Points on a hilly landscape, in no order, each with its height.
A climber steps from a point to whichever of its 4 nearest points has the largest rise for the distance, and stops where none of them is higher. Distance is the straight distance between rows; heights are no part of it.
q750: [-18  20  15  33 -61 -42   7  20   7 -24]  h=5.59
q398: [-12 -19  15  26  22  36 -21 -50  -4  -8]  h=4.01
q364: [ -4  13  34  12 -48 -15  -8  33  -3 -26]  h=5.91
q295: [ -8   9 -31  -3  21  26  21  -6  13  23]  h=7.24
q708: [  9   2  35  -7 -41   6 -10  37  -1 -18]  h=5.32
q94: [-26  -3 -26  -6  59  10   8 -20 -17  27]  h=4.76
q51: [ 24  24 -14 -37   7 -40  10   7 -43  -5]  h=5.07
q396: [-18  -3 -20  12  12  36  12 -22  16  15]  h=4.72
q294: [ 18 -28  24 -13 -42  18 -16  27   5   7]  h=4.92
q668: [ 12  21  -6 -36   5 -56   9   3 -41 -18]  h=4.19
q961: [  5  -9  40   4 -47  -5 -19  42  -7 -11]  h=3.68
q957: [ 14 -61   3  27 -17  13 -26 -11  24  36]  h=1.95
q733: [-27  -6  -9   2  63  19  -5 -38   5  -3]  h=4.73
q832: [  7 -51   1  26 -20  20 -23 -22   7  30]  h=2.30
q741: [ 13 -45  34  40  27  19 -39 -36  -7   6]  h=2.70
q719: [ 25  18 -23 -27  17 -13  16  22  -6  11]  h=2.93
q990: [-23  19  -6  -4  -7 -77  15  17 -15 -15]  h=1.96
q411: [ 22  23 -11 -28  12 -19  14  30   6  -2]  h=1.79
q145: [ 11  14 -29 -17  21   5  21  13   3  25]  h=4.40
q994: [ -6  21  30  11 -33 -15   2  30   5 -31]  h=6.99
q906: [ 15  21  -1 -17  -9  11  13  26  21 -15]  h=5.67
q449: [-14  21  -6 -32  -9 -67  17 -10 -56 -25]  h=3.59
q545: [-17   4 -33  -6  42  12  17  -9 -10  33]  h=4.06
q571: [ 14   1   3 -15 -30  30   1  11  15   1]  h=5.48
q60: [-28  -7 -17  -6  71   9  -2 -35 -10   9]  h=7.01
q930: [  4  28  -8 -39  -3 -52  12  -8 -53 -22]  h=3.83
q927: [-15  29  13   9 -17 -44   9  28  10 -31]  h=6.14
q383: [ 20 -11  11 -15 -37  31 -10  16  12   3]  h=5.53
q39: [-13  14  29  30 -56 -28  -2  28   1 -24]  h=6.86
q272: [ 19  18 -22 -22  12   3  21  21  10  13]  h=3.21
q762: [  3  11 -36 -15  35   7  21   1 -23  36]  h=4.36
q605: [ -3  -2   3  -2  72  22 -16 -50   9 -20]  h=4.31
q491: [ 25  21 -31 -30  20 -10  19   8 -31  27]  h=5.22
q738: [  6 -31  30  33  25  29 -34 -48 -11  -8]  h=7.31
q274: [-30  -4 -10  14  37  32   0 -36  13  -1]  h=2.92
q623: [ -1  11 -34 -14  32   8  19   2  -7  35]  h=4.79
q628: [ 16  18 -12 -19   1   7  16  21  18   0]  h=6.73
q18: [ 20 -51  12  -6 -38  19 -21  14  19  26]  h=3.85
q734: [  7  26  15 -11 -10 -12   7  32  16 -28]  h=5.50
q427: [ -8 -31  14  35   5  30 -23 -43  -5   4]  h=6.58
q633: [-24  23  -1  18 -27 -58  17  20  12 -23]  h=5.98
q297: [ -2   8 -22  -5   4  30  17   1  19  16]  h=4.59
q558: [-26   3 -29   1  40  19  17 -14   0  24]  h=4.95
q726: [ 14 -56  32  57  29   8 -38 -22  13  15]  h=0.46
q517: [-19  16  -8 -16  -4 -76  12   8 -34 -16]  h=2.74
q467: [ 16 -47   1   4 -35  23 -19   0  13  28]  h=3.25
q828: [-11  -7 -12  10  -9  42   4 -23  13  12]  h=2.40
q543: [-21 -11   6  26  21  36 -14 -48   6  -7]  h=3.27
q280: [ -2 -44  18  39   7  21 -32 -40  -5  10]  h=3.94
q518: [ 15 -11  34 -10 -41  12 -16  34   0  -9]  h=4.74
q912: [ 10 -28  -3   0 -35  37  -9 -10  10  22]  h=2.43
q322: [  1  18  -3 -19   7 -62   8  19 -19 -18]  h=3.05
q886: [  4 -23  -3   5 -28  41  -5 -14  11  19]  h=1.73
q402: [ -7  24   2  -6   3 -56  10  28  -1 -22]  h=3.22
q530: [ -3  -5 -11 -15  87  14 -17 -50   3 -10]  h=5.05
q116: [ -5 -40   3  27 -17  31 -21 -34  -1  21]  h=3.20
q763: [ 18   4  19 -16 -33  22  -2  25  12 -12]  h=6.03
q991: [-20  29  13  20 -29 -44  10  28  12 -31]  h=6.64
q185: [  6 -32  -1  13 -28  33 -14 -18   7  23]  h=1.76
q203: [-13   5 -36 -11  41   7  20  -8 -24  41]  h=3.92
q881: [  9   2  -8  -8 -21  38   8   5  20   6]  h=3.95
q509: [  5 -55  13  45   0  14 -30 -29   8  27]  h=2.48
q261: [ 30  28 -25 -38  11 -21  14   0 -43  10]  h=7.07
q899: [ -4  27  20  -1 -17 -20   8  31  12 -35]  h=6.28
q337: [ 14  17   9 -17 -20  16   9  26  18 -14]  h=6.85
q25: [ 13  25   0 -18   3  -9  14  30  16 -16]  h=3.44
q421: [-14   9  26  36 -72 -32  -4  29  -3 -18]  h=4.90
q720: [ 25  21 -14 -33  14 -40   9  20 -20  -1]  h=3.46
q871: [-17  -2   1   8  60  24 -13 -48  11 -19]  h=3.23
q387: [ -5  -8 -10   7 -17  42   5 -20  14  15]  h=1.35
q546: [ -2  11 -33  -6  23  17  22   3  11  24]  h=6.04
q342: [ 11  12  26  -8 -31  10  -1  29   8 -21]  h=5.94
q780: [ -7  28   8  -5  -4 -46   9  28   8 -28]  h=4.81
q172: [  0 -11  19  19  43  32 -25 -54   2 -24]  h=2.58
q867: [-26  21  -4  12 -17 -66  16  21   7 -21]  h=5.01

Where does a climber stop that starts at each point below?
q517 => q261
q750 => q994
q322 => q261
q930 => q261
q421 => q994

Call two points neighbours if one is among the 4 nearest of the other. Go from one point of each pair to the other, from neighbour to neighbour, staying as high as possible. Name the lowest point that can't be avoided.
q337, q261 => q881
q738, q994 => q274
q991, q337 => q342
q60, q261 => q145
